Points, in no order, along strands that fork, close into loops and pass close to each other.
In the rows, 100 means zero.
Points whose rows are less than 35.8 apart are linked; no others are. Some points are linked to none.
bas: 84	106	109	104	117	92	85	100	91	93	124	108	121	80	75	100	96	82	106	125
poteg: 58	97	106	101	107	86	106	114	89	98	87	93	135	88	96	92	91	104	78	84
Miz: 74	97	111	75	101	130	103	70	78	96	72	116	99	110	84	93	84	121	78	104
lomur: 109	116	94	97	74	114	83	94	115	84	86	74	136	96	98	79	109	88	102	90
bep: 115	106	92	60	68	106	113	96	108	105	76	108	107	126	107	92	106	107	97	74
lin: 101	88	105	105	127	82	115	99	83	124	131	101	102	105	90	112	86	107	114	86
mak: 93	99	101	77	78	84	114	127	121	92	90	108	134	93	94	88	112	98	93	100
Ton: 89	114	120	112	99	77	71	103	108	92	116	102	103	83	84	97	111	80	103	141
Lum: 103	92	91	84	120	79	106	102	94	105	119	117	63	98	107	117	109	98	114	112
Sodev: 73	112	112	100	92	102	95	134	80	71	72	96	87	107	103	77	108	92	85	113
limaf: 96	93	99	114	131	107	110	104	76	104	124	101	92	106	86	108	87	100	114	94
Losit: 132	96	89	136	125	128	91	129	84	126	102	79	87	86	120	112	79	102	91	106
Fomos: 109	107	98	86	74	102	109	88	112	107	84	97	122	116	105	95	96	113	99	68
pezaz: 146	85	94	99	83	93	105	61	121	120	109	86	97	108	120	106	103	96	108	88
Loto: 110	103	77	75	88	115	99	98	110	79	75	118	69	114	110	104	116	101	100	100
ker: 137	84	105	112	122	76	106	92	100	105	141	96	98	90	103	106	107	84	119	113
bobe: 111	102	97	114	127	112	90	103	82	84	125	106	76	99	90	101	106	89	119	124
ruran: 122	95	97	103	125	88	99	84	87	95	138	114	103	107	84	112	102	94	119	110
peve: 86	88	98	95	128	80	116	110	85	117	119	107	77	98	104	117	94	106	112	90
Ketok: 117	88	103	123	129	98	108	118	86	101	124	96	63	96	106	104	100	96	117	120
lifa: 75	85	109	89	80	86	126	104	129	101	95	118	139	103	83	104	104	113	83	94
Gudut: 112	89	94	106	106	122	111	98	96	121	96	102	71	107	99	113	74	120	100	83
tonar: 98	113	92	70	93	81	108	120	101	84	84	120	75	108	117	98	125	97	102	107
Rusor: 80	101	92	115	85	143	91	103	91	80	73	73	126	99	97	79	88	97	79	85
mogaf: 82	97	102	92	91	121	118	98	89	100	66	105	100	117	101	97	81	124	81	70
Piniv: 107	95	93	99	90	124	110	89	101	114	82	106	75	113	104	110	80	124	97	77
gidi: 70	93	108	111	108	82	104	105	104	118	107	93	132	83	92	104	84	104	91	80
dumo: 119	105	84	66	72	113	107	97	112	95	77	99	99	122	107	94	109	103	103	76
gora: 137	94	92	111	97	115	89	78	116	98	109	76	86	94	113	100	114	90	113	108
Kekuf: 96	89	99	100	112	110	117	97	89	120	101	105	74	110	96	115	77	119	104	81
kiso: 88	107	97	95	86	129	92	128	90	66	62	96	94	102	101	73	103	95	84	109
Rom: 85	104	108	94	85	108	111	95	96	107	76	88	133	110	98	87	85	115	87	64
pel: 104	117	104	77	79	82	102	134	106	89	85	99	93	103	110	84	121	92	107	105
Mab: 136	87	97	141	128	120	101	131	87	121	109	81	82	86	121	112	83	100	98	109
dotaz: 114	97	98	78	100	103	103	71	100	115	110	117	82	114	96	113	97	103	111	99
Toz: 144	88	97	87	86	97	105	56	113	122	113	103	86	113	114	105	96	99	112	93
Noz: 89	98	105	79	120	113	102	82	81	100	104	119	91	109	77	110	90	102	102	103
zufug: 93	103	100	124	97	84	98	107	111	109	109	72	128	86	112	95	98	99	103	82
sar: 124	81	104	99	105	89	118	78	100	133	118	95	86	109	111	112	87	110	111	79
nog: 76	110	103	133	89	121	94	126	90	88	87	72	108	94	112	83	97	94	92	93
sabe: 94	117	105	145	83	128	75	118	99	91	93	70	97	98	111	86	104	89	94	115
Bagen: 81	104	93	67	102	86	122	121	94	93	81	115	99	106	109	101	115	105	87	88
ragam: 85	95	93	96	123	138	92	113	71	96	79	120	77	96	79	106	70	105	74	106
kesu: 102	116	95	114	89	111	78	94	108	84	94	79	103	93	107	85	114	90	106	107
Zusu: 74	102	110	109	118	115	83	91	71	89	120	96	135	85	69	90	85	79	94	116
Zesu: 133	97	80	112	86	134	90	90	118	100	83	84	82	108	109	103	98	109	99	90
sof: 136	83	91	126	124	124	108	112	91	119	112	91	79	99	103	115	81	107	102	96
nusas: 106	106	87	124	88	130	93	105	111	92	86	71	104	99	111	90	101	100	101	88
faz: 115	88	91	94	124	99	103	103	89	97	118	113	58	103	99	115	104	96	119	113
zem: 122	88	95	97	82	76	113	78	119	129	107	101	106	111	116	108	95	113	104	76
kag: 93	98	93	108	98	111	108	99	100	105	88	85	96	106	107	104	89	111	98	72
Lun: 124	95	87	83	101	126	90	73	103	98	102	115	67	114	90	109	103	100	111	108
tubiz: 96	111	96	99	84	101	88	94	114	87	88	86	135	94	95	89	105	93	95	92
luda: 90	105	93	91	89	120	98	104	98	80	72	88	111	104	100	86	101	100	92	85
Pes: 114	102	80	75	91	112	89	80	112	87	88	118	65	111	109	108	118	95	105	108
sifub: 62	105	107	123	108	85	101	124	89	101	100	82	115	85	110	91	93	98	93	86
Gabo: 105	99	87	101	93	101	104	100	108	99	91	87	96	106	113	100	102	106	105	77
busar: 155	87	88	122	127	129	103	113	86	121	108	97	80	102	104	116	77	109	94	95
Duda: 88	104	92	107	87	135	93	108	95	78	73	80	113	100	100	80	95	96	87	89
rumaz: 103	97	108	108	101	99	89	81	110	113	125	94	137	90	72	105	86	94	108	102
deduk: 125	99	83	128	118	130	90	122	92	119	95	87	79	88	111	111	79	108	89	99
Fila: 121	76	99	113	96	62	109	97	129	122	127	95	110	86	114	111	104	94	107	97
Pebud: 100	112	95	114	95	115	86	122	102	80	80	101	65	102	110	92	107	99	96	115
dapa: 77	105	96	72	106	69	122	127	101	95	89	126	101	99	108	108	117	106	84	102
dodal: 101	89	99	123	142	89	116	108	72	102	135	104	93	108	93	113	91	102	119	96
tusef: 99	84	93	88	88	70	115	93	132	119	114	126	107	103	100	121	104	104	98	101
reg: 134	89	96	127	137	108	104	119	80	90	123	111	62	100	104	110	100	96	113	123
kotut: 95	98	104	113	86	89	108	106	116	117	100	81	147	99	100	92	88	109	95	61
Delit: 53	100	106	95	107	85	104	123	79	83	81	100	118	90	101	84	99	103	76	107
ditu: 77	103	96	81	100	91	109	111	94	90	80	106	110	103	103	98	106	104	89	89
Giv: 71	108	112	117	108	67	105	134	89	99	96	93	87	96	114	97	105	101	100	99
nef: 119	90	87	105	93	95	108	91	111	109	101	84	88	107	121	104	104	106	106	77
puduk: 80	106	107	70	90	95	109	135	91	89	74	90	115	95	102	72	108	98	91	97
gol: 96	113	106	108	91	86	95	130	97	81	86	100	60	113	113	93	120	97	103	112
zef: 83	121	115	104	92	85	77	109	98	76	89	102	89	100	98	90	118	85	94	127
vafog: 82	100	100	69	98	93	114	89	96	105	81	123	99	111	101	112	105	114	83	90
gelap: 89	92	109	95	73	95	112	102	124	103	87	100	155	101	82	88	92	110	88	81
Siso: 96	98	99	89	84	92	92	82	128	98	99	110	127	91	84	108	105	98	96	106
bomo: 94	111	96	107	79	134	95	123	96	80	76	70	114	98	103	70	99	91	94	92
genad: 91	88	97	89	133	92	117	108	79	111	117	116	70	108	95	120	92	106	112	95
giti: 137	86	97	83	96	82	108	66	108	126	120	114	88	113	108	111	96	98	112	102
Paba: 104	103	103	77	85	94	118	73	104	125	96	125	93	114	113	110	89	120	101	85
Bikon: 89	95	102	67	82	94	116	125	112	98	80	102	138	95	90	85	106	101	87	90
gabi: 94	114	97	104	90	118	73	84	106	78	90	87	105	89	97	87	110	86	101	114
kiz: 127	84	83	114	114	113	106	111	103	109	101	98	59	97	113	116	92	107	101	98
puvol: 109	105	108	94	90	108	101	67	103	122	106	99	107	106	94	103	84	113	108	86
rubi: 57	94	105	103	113	88	105	106	89	108	95	93	128	86	94	99	84	104	82	83
Dapel: 134	96	83	122	95	134	88	94	117	103	91	79	83	98	110	104	100	103	100	99
vipog: 84	117	113	104	91	74	97	132	99	89	89	93	110	97	106	83	111	94	98	102
lemom: 86	103	100	118	131	121	91	106	67	77	121	114	92	101	78	99	94	85	110	119
mize: 96	99	97	92	80	77	106	115	128	93	100	109	127	91	97	101	111	97	100	100
suk: 87	104	94	83	95	100	103	101	100	89	79	99	111	105	101	97	103	103	92	83
vud: 128	83	89	121	141	104	112	118	76	92	124	117	60	106	99	116	93	104	113	112
gime: 87	102	100	89	92	106	96	83	101	97	84	97	115	104	95	102	96	103	92	86
Geta: 100	114	104	119	89	101	93	134	100	82	82	95	63	111	111	90	113	98	98	111
vog: 93	106	99	72	109	104	81	79	102	88	102	121	96	93	83	106	112	87	101	124
ligo: 64	94	99	91	123	80	119	120	87	108	94	109	86	96	111	114	97	110	94	83
Pumi: 142	80	109	127	119	107	129	79	82	113	130	103	91	122	102	110	83	112	117	86
Fop: 76	95	103	122	101	119	113	105	92	116	86	79	110	105	102	97	73	117	88	60
Magul: 77	92	103	69	93	89	123	124	100	100	80	108	137	101	91	88	103	113	75	89
lubit: 98	107	104	125	131	98	90	101	76	88	137	102	112	95	85	99	99	83	117	118
mikom: 91	95	93	89	104	55	116	118	113	110	108	120	92	97	118	118	112	105	101	97
tiku: 80	95	103	88	112	100	113	93	88	117	98	111	85	107	95	116	85	114	98	82
rano: 69	96	106	81	93	107	104	88	85	96	70	101	129	108	88	87	91	118	71	92
rigu: 130	91	103	101	100	123	110	74	95	117	112	106	79	116	97	106	82	114	116	92
tuve: 128	100	101	78	97	114	103	62	96	111	113	123	81	121	92	107	92	106	118	104
Romu: 68	98	104	95	117	71	109	115	94	107	101	109	103	87	103	111	99	104	94	94
vavap: 105	119	108	124	84	95	84	116	104	83	93	79	83	110	111	84	120	90	104	114
natep: 110	97	99	110	89	58	106	120	122	105	110	95	108	90	120	97	113	100	107	97
tes: 88	117	104	113	90	129	66	87	100	76	94	84	106	87	94	81	109	80	97	123
Mabi: 115	108	82	72	76	110	101	103	111	85	79	99	96	113	109	93	117	97	106	87
Kon: 88	89	113	93	68	90	121	98	132	107	95	112	145	105	87	97	97	112	91	82
Vezo: 148	84	100	107	120	82	101	81	98	95	141	103	98	98	100	108	112	81	121	118
rin: 90	112	100	125	91	135	71	84	101	91	102	67	124	87	97	86	101	82	100	108
lag: 106	97	92	71	99	90	104	77	104	115	107	124	82	110	101	119	105	102	103	101
duga: 112	92	94	81	114	77	100	90	103	106	132	125	94	97	87	118	107	92	114	119
sudav: 106	103	90	96	90	84	107	113	109	98	95	90	105	101	116	96	111	103	107	79
Maki: 114	101	107	94	93	120	109	68	97	121	104	104	91	110	100	103	80	118	112	86
lonub: 120	108	95	113	122	131	75	105	84	72	112	124	65	100	81	94	109	86	114	138
Didol: 95	99	101	120	89	81	103	118	119	108	106	77	144	89	105	89	99	101	100	75
gubil: 83	111	103	130	97	115	82	98	98	100	106	67	119	83	104	89	98	84	101	103
Nas: 106	124	103	92	75	99	78	105	112	72	84	94	112	99	99	76	121	85	102	116
dopa: 119	114	100	91	75	84	97	126	111	91	92	82	95	103	115	80	122	93	113	100
Golu: 107	100	101	137	134	102	96	100	75	87	140	97	108	102	91	103	100	90	118	113
kabo: 81	113	111	115	89	114	82	131	84	69	70	101	74	108	99	82	107	90	80	123
peped: 101	98	89	76	108	69	105	98	105	105	111	124	71	98	113	117	117	95	107	116
sug: 113	105	109	133	111	103	84	95	98	108	130	69	113	87	104	91	107	83	120	121
bevar: 112	116	91	108	76	119	88	99	114	89	88	67	127	99	107	79	111	91	107	85
tefot: 53	94	109	84	129	100	95	102	66	89	98	112	107	88	79	97	90	95	82	123
vut: 76	114	113	135	97	113	78	105	90	95	109	72	110	85	102	87	100	82	99	115
Potov: 109	102	98	99	125	96	93	94	86	92	130	107	92	98	87	106	106	89	120	119
zus: 87	122	118	94	87	75	85	124	96	77	84	105	95	107	96	86	123	86	92	123
Pizi: 89	106	100	68	87	108	107	129	92	84	71	91	104	99	104	76	109	96	96	94
govu: 87	105	111	79	90	130	97	63	91	100	79	111	104	108	88	96	84	114	90	97
luk: 86	117	116	107	100	86	71	100	100	87	105	100	92	90	91	93	113	81	102	134
Zesel: 141	81	98	115	93	99	106	72	119	119	111	68	101	99	123	106	107	95	110	83
zerag: 98	101	104	127	99	82	87	101	117	112	120	76	126	77	102	99	102	95	106	103
godib: 82	93	95	86	94	119	122	116	87	96	61	105	97	118	100	95	85	124	81	69
Loson: 119	99	102	93	82	119	114	65	104	123	99	108	86	112	114	100	79	124	114	83
bavev: 75	101	97	102	107	116	90	99	91	87	87	93	98	92	97	96	96	94	92	100
Tidok: 82	98	100	80	105	93	114	95	95	109	87	114	93	109	103	115	97	113	90	82
mafi: 75	96	108	94	95	92	100	92	108	101	93	104	137	92	82	102	91	105	81	93
les: 109	93	96	96	88	79	105	89	118	118	105	100	112	104	108	108	99	110	101	80
Lupep: 78	97	105	87	97	86	108	97	107	104	87	111	129	98	92	105	97	108	82	89
sigib: 101	115	98	75	87	82	104	126	102	83	84	109	85	108	114	90	124	95	107	106
nikid: 66	96	103	119	100	107	109	112	89	108	88	74	129	99	104	91	81	107	87	58
Sosi: 141	90	93	91	114	89	93	77	99	96	134	111	85	102	96	108	116	84	121	121
kati: 72	94	101	94	125	114	105	107	77	98	98	107	84	96	86	108	83	100	95	100
Nuv: 101	93	97	115	118	102	104	102	94	109	117	85	84	93	103	106	97	99	113	97
Tuze: 90	109	100	80	108	105	80	88	97	79	94	119	76	93	94	101	116	88	103	129
bufi: 127	88	100	107	124	80	108	82	87	105	141	113	106	109	87	113	98	99	119	103
begas: 61	88	108	88	111	95	93	94	95	91	98	112	133	81	71	98	93	97	75	129
turem: 85	116	106	92	95	92	93	120	94	74	79	113	67	107	107	93	121	96	96	120
ribib: 83	103	100	74	110	109	87	81	93	88	92	114	100	95	82	106	105	93	92	117
kam: 111	109	107	97	82	111	91	64	110	116	101	93	119	103	91	100	87	109	105	89
Munu: 106	116	98	79	76	103	94	114	109	82	81	90	116	98	103	77	116	88	104	99
vez: 90	110	116	119	88	82	77	102	123	92	118	96	118	77	84	96	107	83	104	134
rinid: 74	107	116	105	98	62	99	123	110	93	104	115	105	83	98	102	111	98	94	123
Kire: 116	96	93	96	126	107	97	102	87	88	120	119	61	104	93	108	107	95	121	120
zefod: 106	96	108	94	112	89	103	83	96	111	130	120	121	103	72	113	87	102	111	105
noru: 121	95	82	83	100	121	89	81	108	93	96	117	58	108	98	110	108	99	108	109
nav: 99	95	97	77	114	71	101	101	109	105	126	135	88	91	89	120	112	90	110	132
mufip: 73	95	104	112	97	79	103	115	117	103	104	98	138	82	93	101	93	102	91	90
Sig: 72	95	107	118	127	114	104	108	72	110	118	89	107	95	83	103	77	96	103	89
zoduv: 104	93	92	90	77	76	110	108	135	98	104	114	120	99	101	107	113	100	100	102
refop: 95	92	97	103	118	88	105	101	95	113	116	94	83	94	103	111	97	102	111	93
Mal: 111	114	90	63	76	104	97	113	111	83	78	97	102	103	106	81	122	91	107	98
venu: 102	88	91	89	77	75	115	97	136	109	108	121	119	105	100	114	108	104	100	98
koz: 78	93	93	95	126	130	100	113	77	94	88	117	74	96	84	109	80	103	86	105
vap: 71	100	108	78	99	86	114	138	87	91	78	95	123	93	104	76	105	102	84	95
bufed: 90	101	91	59	113	96	109	88	95	102	96	136	64	110	99	123	112	100	97	110
Fugo: 113	87	97	111	89	57	109	112	132	110	117	99	111	88	117	103	112	100	107	98
bubin: 94	114	95	122	90	134	77	110	103	77	79	89	87	94	105	85	104	90	94	114
torid: 93	93	101	97	96	79	104	92	116	118	111	105	119	96	95	112	93	108	100	85
nesel: 65	104	106	79	118	78	103	111	90	90	91	123	95	86	97	106	111	99	85	122
dadom: 97	113	101	111	102	130	69	104	98	79	87	106	66	92	94	91	108	86	99	131
nomob: 145	76	88	114	113	112	111	106	105	113	104	93	57	96	120	117	95	100	102	99
nife: 107	122	111	110	80	91	78	117	106	77	89	88	80	114	106	84	128	87	103	119
rotu: 71	110	115	125	97	77	90	117	102	98	107	89	130	76	98	90	97	90	92	108
Vutav: 72	108	112	90	112	79	91	108	95	91	100	116	95	83	93	105	107	90	94	126
dun: 139	82	92	83	99	77	102	72	115	117	127	115	90	106	105	116	105	88	113	112
tirov: 109	96	88	62	113	90	107	82	98	111	114	135	67	114	99	121	110	98	108	114
zoliv: 130	99	96	81	93	131	95	62	100	105	106	119	73	119	89	104	95	106	115	106
gab: 86	99	120	87	92	88	117	82	106	129	103	123	120	97	94	107	79	123	94	87
nub: 139	87	97	115	107	122	96	77	106	107	120	75	93	100	103	103	105	91	116	105
sama: 108	104	98	98	87	68	108	130	113	101	100	91	110	97	118	90	115	99	108	88
Suga: 136	85	92	84	111	79	102	80	103	107	134	121	92	105	95	114	107	89	116	117
gegav: 57	91	106	89	132	109	104	105	65	94	98	110	95	94	82	104	85	100	86	108
dor: 113	112	99	106	86	92	73	85	124	91	111	92	115	81	94	95	114	84	109	124
ropaz: 115	108	91	106	89	103	91	98	112	85	93	89	76	101	118	96	119	97	109	108
gaver: 77	111	100	114	102	110	87	105	93	85	91	88	97	91	103	92	102	92	96	104
Vol: 91	106	98	64	87	88	121	88	105	108	81	132	106	115	102	110	104	113	81	91
dubos: 143	83	97	110	109	127	109	85	97	116	113	97	74	114	97	109	84	111	110	93
Nani: 104	117	114	105	78	70	78	109	122	82	100	107	100	96	94	95	125	85	99	135
Rigo: 119	88	113	99	108	77	123	84	94	133	137	118	112	107	93	110	78	115	114	89
zuk: 106	93	110	107	106	90	103	87	105	120	133	103	129	95	74	109	83	102	109	98
zeki: 78	107	112	120	106	86	85	105	99	104	116	87	120	76	93	95	96	85	101	113
Gevif: 133	80	97	135	129	118	111	122	91	118	116	81	79	92	112	112	86	103	104	102
zagap: 115	100	104	88	112	91	103	76	93	102	131	134	113	114	72	115	94	101	113	112
mavu: 101	101	88	79	97	87	99	87	110	102	97	115	90	103	105	115	108	100	101	98
pap: 87	115	102	121	87	134	72	105	97	71	81	86	97	93	100	79	107	86	89	117
gop: 159	97	86	113	123	135	89	103	81	122	97	103	78	106	101	114	78	111	92	97
nagi: 127	86	91	113	93	97	106	85	116	112	106	75	92	102	123	104	107	102	106	81
tisik: 98	107	91	84	92	82	96	102	110	89	94	109	98	97	109	103	115	96	102	102
Fuv: 157	71	94	112	110	117	116	93	105	118	107	94	63	104	116	118	91	101	102	93
rugin: 151	87	97	133	111	125	93	112	106	109	101	78	74	88	124	108	101	94	101	117
tozer: 76	99	101	75	108	113	93	80	89	89	80	112	101	102	86	103	101	101	82	108
piv: 120	104	90	97	106	116	79	75	104	94	114	95	90	96	92	100	111	86	118	116
Kor: 136	83	107	125	126	95	120	78	82	108	136	97	104	118	99	111	91	103	117	88
piru: 137	89	99	110	101	115	99	69	106	117	121	80	99	106	99	104	99	96	117	97
nubun: 109	112	93	120	84	106	90	104	114	97	98	62	127	93	113	84	109	94	107	86
puv: 101	105	96	74	86	99	116	79	101	115	86	122	84	122	111	110	96	117	97	82
lon: 63	99	102	125	108	99	110	123	89	104	95	76	115	92	112	94	87	104	94	71
tivor: 108	118	108	106	83	82	69	93	123	86	106	98	105	86	97	93	122	84	106	135
gar: 85	96	120	89	80	92	125	80	119	127	103	129	128	97	94	106	79	125	95	91
Fom: 104	102	78	71	92	108	107	106	105	82	76	124	60	116	114	109	118	103	98	101
Kud: 114	82	89	109	137	105	116	122	81	107	118	112	59	102	98	118	85	110	110	100
nubo: 112	122	102	100	76	90	73	99	117	77	92	94	106	96	102	84	126	85	105	120
dabo: 93	119	116	105	82	69	89	130	108	86	93	99	110	99	98	86	118	89	96	118
lata: 144	85	110	118	108	116	128	75	84	118	123	103	89	117	105	103	76	121	120	87
Fidup: 94	99	92	69	114	74	105	98	105	105	114	134	79	94	97	124	114	92	102	121
banu: 82	96	95	115	102	113	112	108	95	108	84	84	100	104	105	102	82	115	93	66
pumep: 102	104	107	133	104	89	85	100	109	113	125	66	123	79	106	95	102	88	111	110
Lud: 90	113	101	108	86	128	84	132	90	67	67	98	83	102	100	76	104	93	84	114
Retig: 83	89	102	90	106	69	115	103	111	123	111	117	110	95	96	120	95	109	96	87
tusu: 121	112	95	103	79	92	93	110	112	85	93	85	91	102	120	84	122	94	112	103
muvo: 70	109	107	109	105	79	112	140	87	90	87	99	78	101	116	94	103	102	97	95
vugu: 152	75	99	113	107	121	113	84	102	118	113	90	74	108	108	113	89	104	109	92
zukuz: 60	98	107	94	104	79	112	131	89	94	86	97	133	89	99	84	98	103	78	91
fego: 58	107	114	95	106	82	99	125	78	79	80	103	105	93	102	83	108	98	77	117
Sagut: 75	94	101	65	97	99	122	122	86	98	71	100	122	107	99	85	101	113	79	79
todo: 128	96	90	115	98	111	90	91	114	95	102	82	72	97	117	100	114	95	111	109
moda: 112	95	98	143	134	114	100	105	77	91	136	91	101	105	95	102	98	92	118	115
Fabez: 90	104	109	104	86	98	111	95	103	117	87	89	137	105	102	92	84	116	91	60
tomor: 66	112	113	95	98	90	94	126	78	74	76	101	96	101	101	78	111	96	81	120
Latir: 113	102	98	98	79	128	107	76	107	111	81	103	86	114	109	101	81	125	102	77
Saguk: 107	111	101	98	76	119	87	63	113	104	90	87	124	104	92	94	92	105	99	86
koduv: 78	112	104	122	94	105	92	119	92	86	89	81	101	94	109	84	102	93	95	99
gego: 108	108	98	68	67	92	120	74	120	117	89	140	110	118	109	105	97	115	91	94
seko: 113	103	109	129	105	99	88	100	103	102	116	73	81	90	112	95	112	92	112	117
mefi: 106	123	106	94	82	85	80	109	107	75	87	105	75	111	108	88	132	88	105	124
niva: 53	93	102	86	119	111	88	94	70	85	89	104	109	87	83	90	94	98	77	123
mig: 84	106	97	77	87	122	98	123	90	71	65	92	103	102	100	69	108	96	89	105
Sos: 99	110	99	63	77	101	120	78	104	108	77	130	104	122	108	103	100	119	87	86
Sumak: 80	97	101	68	92	108	124	114	88	99	67	100	110	116	100	88	96	115	82	72
tomo: 69	97	99	98	113	115	102	102	85	95	85	96	93	97	95	103	89	103	90	93
Talu: 64	100	102	95	118	77	118	133	85	95	87	109	81	98	117	104	103	110	95	89
fer: 111	89	95	114	123	116	104	99	86	107	120	92	86	103	91	107	87	101	114	98
minof: 115	101	96	105	92	93	82	81	122	105	118	90	120	84	91	102	104	90	109	110
sedid: 111	108	103	112	91	117	73	67	115	107	116	76	139	88	79	96	95	85	106	106
gake: 74	88	105	89	92	82	122	105	118	108	95	120	130	100	86	108	98	113	82	90
kifik: 87	111	98	86	103	97	89	102	98	78	86	115	73	97	106	100	116	92	101	119
pomub: 70	106	106	106	114	76	101	116	94	100	102	100	96	87	106	103	99	98	99	98
zeg: 118	102	102	107	94	106	83	71	113	112	122	87	132	93	78	102	93	93	110	104
Puzim: 112	104	86	125	95	132	85	100	111	95	90	77	93	97	108	98	102	99	100	99
bekol: 132	85	104	113	110	75	101	90	111	115	137	91	110	83	99	107	105	86	117	112
paniv: 108	113	98	125	87	101	87	103	110	94	100	65	112	94	116	84	112	94	107	99
sef: 129	76	104	117	100	74	103	87	126	123	137	87	120	85	100	109	100	93	112	102
Nof: 93	104	84	71	99	91	107	103	102	87	86	127	69	108	114	112	120	101	99	104
Sopa: 123	104	113	138	115	109	83	95	91	101	134	71	108	92	103	92	111	81	122	131
kesiz: 87	104	106	89	93	117	95	72	98	100	84	100	110	104	88	100	89	107	92	92
Vevon: 110	108	89	131	82	133	92	124	107	92	83	66	107	99	113	82	102	97	100	90
lubad: 110	86	92	101	129	107	115	107	80	105	117	115	67	113	92	118	86	109	110	95
naken: 75	90	103	81	112	143	95	84	75	91	72	118	86	109	76	96	79	114	74	111
Tumum: 66	105	104	77	111	71	116	125	90	89	84	124	94	96	107	104	116	105	83	109
lezil: 140	82	104	122	128	85	116	77	84	102	140	108	103	117	97	114	99	100	118	97
Gasu: 109	118	106	92	80	70	84	110	117	81	95	112	89	103	105	95	130	89	103	127
rukez: 94	102	100	92	78	93	100	101	119	97	89	96	143	99	91	94	100	103	91	83
zisi: 91	113	97	133	81	136	90	127	96	87	82	67	114	96	113	80	96	92	93	94
kol: 95	103	95	114	97	105	87	86	106	106	104	75	117	92	98	99	95	96	103	88
Geki: 109	102	103	77	62	91	121	80	127	120	93	130	124	115	105	103	94	118	95	89
Boli: 82	117	113	144	84	126	74	115	91	89	97	68	105	95	106	82	103	82	91	117
Subeb: 94	108	106	113	91	75	87	106	119	94	110	97	116	80	97	98	109	92	103	117
mikek: 89	99	86	72	111	98	108	99	98	97	90	126	62	109	108	120	111	105	100	101
Talin: 141	103	79	116	123	136	81	111	82	123	90	91	79	96	110	113	80	108	85	94
Bugu: 104	113	103	138	88	110	86	122	104	91	94	71	88	102	115	87	111	94	102	110
Futer: 124	92	101	93	91	87	99	70	116	124	122	106	112	102	90	110	93	103	108	100
kapu: 100	99	92	82	88	109	114	88	102	107	80	113	79	121	108	110	95	117	97	78
sok: 82	92	99	92	111	146	92	96	77	92	73	114	85	102	77	101	73	109	73	106
Gub: 80	112	115	117	112	96	80	103	88	96	125	93	119	77	82	92	96	77	106	127
toma: 128	85	104	99	92	85	113	71	110	133	115	97	96	109	116	108	89	111	109	80
ved: 81	106	108	92	117	91	88	99	91	94	113	110	106	82	84	104	99	87	101	121
Mel: 69	104	113	116	95	76	98	127	105	95	99	92	137	81	99	88	97	95	90	99
dal: 97	90	97	83	99	73	110	93	114	121	117	127	101	98	95	121	101	104	100	101
fopi: 82	102	108	91	87	116	114	93	92	102	70	95	117	114	100	90	85	121	85	69
raz: 106	113	99	118	91	126	69	71	112	99	110	68	132	88	89	92	103	82	106	108
lesi: 105	89	104	120	138	80	116	96	73	108	138	108	107	112	88	116	88	107	116	90
vuv: 118	89	95	133	130	122	104	109	82	102	127	89	92	101	95	106	89	98	115	106
let: 96	97	111	85	71	92	121	79	126	119	97	130	128	105	98	105	88	120	92	92
vaza: 65	95	101	84	109	117	86	83	81	85	83	99	111	96	82	91	92	98	77	112
retev: 116	108	99	64	63	104	112	90	113	107	77	108	124	121	101	90	101	109	96	78
bibe: 93	101	108	85	88	86	117	82	107	127	97	119	111	108	105	111	85	120	96	78
Rad: 73	94	104	92	114	74	110	106	100	116	104	110	108	91	96	116	95	108	94	87
Tedav: 110	104	98	102	79	103	106	87	110	114	91	85	116	114	109	96	93	116	103	62

A fork is a point with three links, a tip a point with one. Leave the first point through the second and follow the links. Name the first fork or tip that comes.
tiku / Tidok => Sos
Vezo / ker => Gabo
Lum / peped => Suga
rigu / dubos => kiz
piru / nub => Nof
banu / Fop => sifub
zoduv / venu => Retig
Giv / muvo => Romu
tusu / ropaz => piru

A piece is two or more points that can be reached from each other along the links. Count, over all rows, the pieces, the separate loops (a circle has one, a figure eight two, a Y none), the forks (points with three links) and the tips (points with one).
pieces => 10
loops => 9
forks => 18
tips => 20

How many points has the smallest loop of links through each point below? Write 0 if it is on no loop.
Sos => 9
Delit => 12
ligo => 6
Bugu => 17
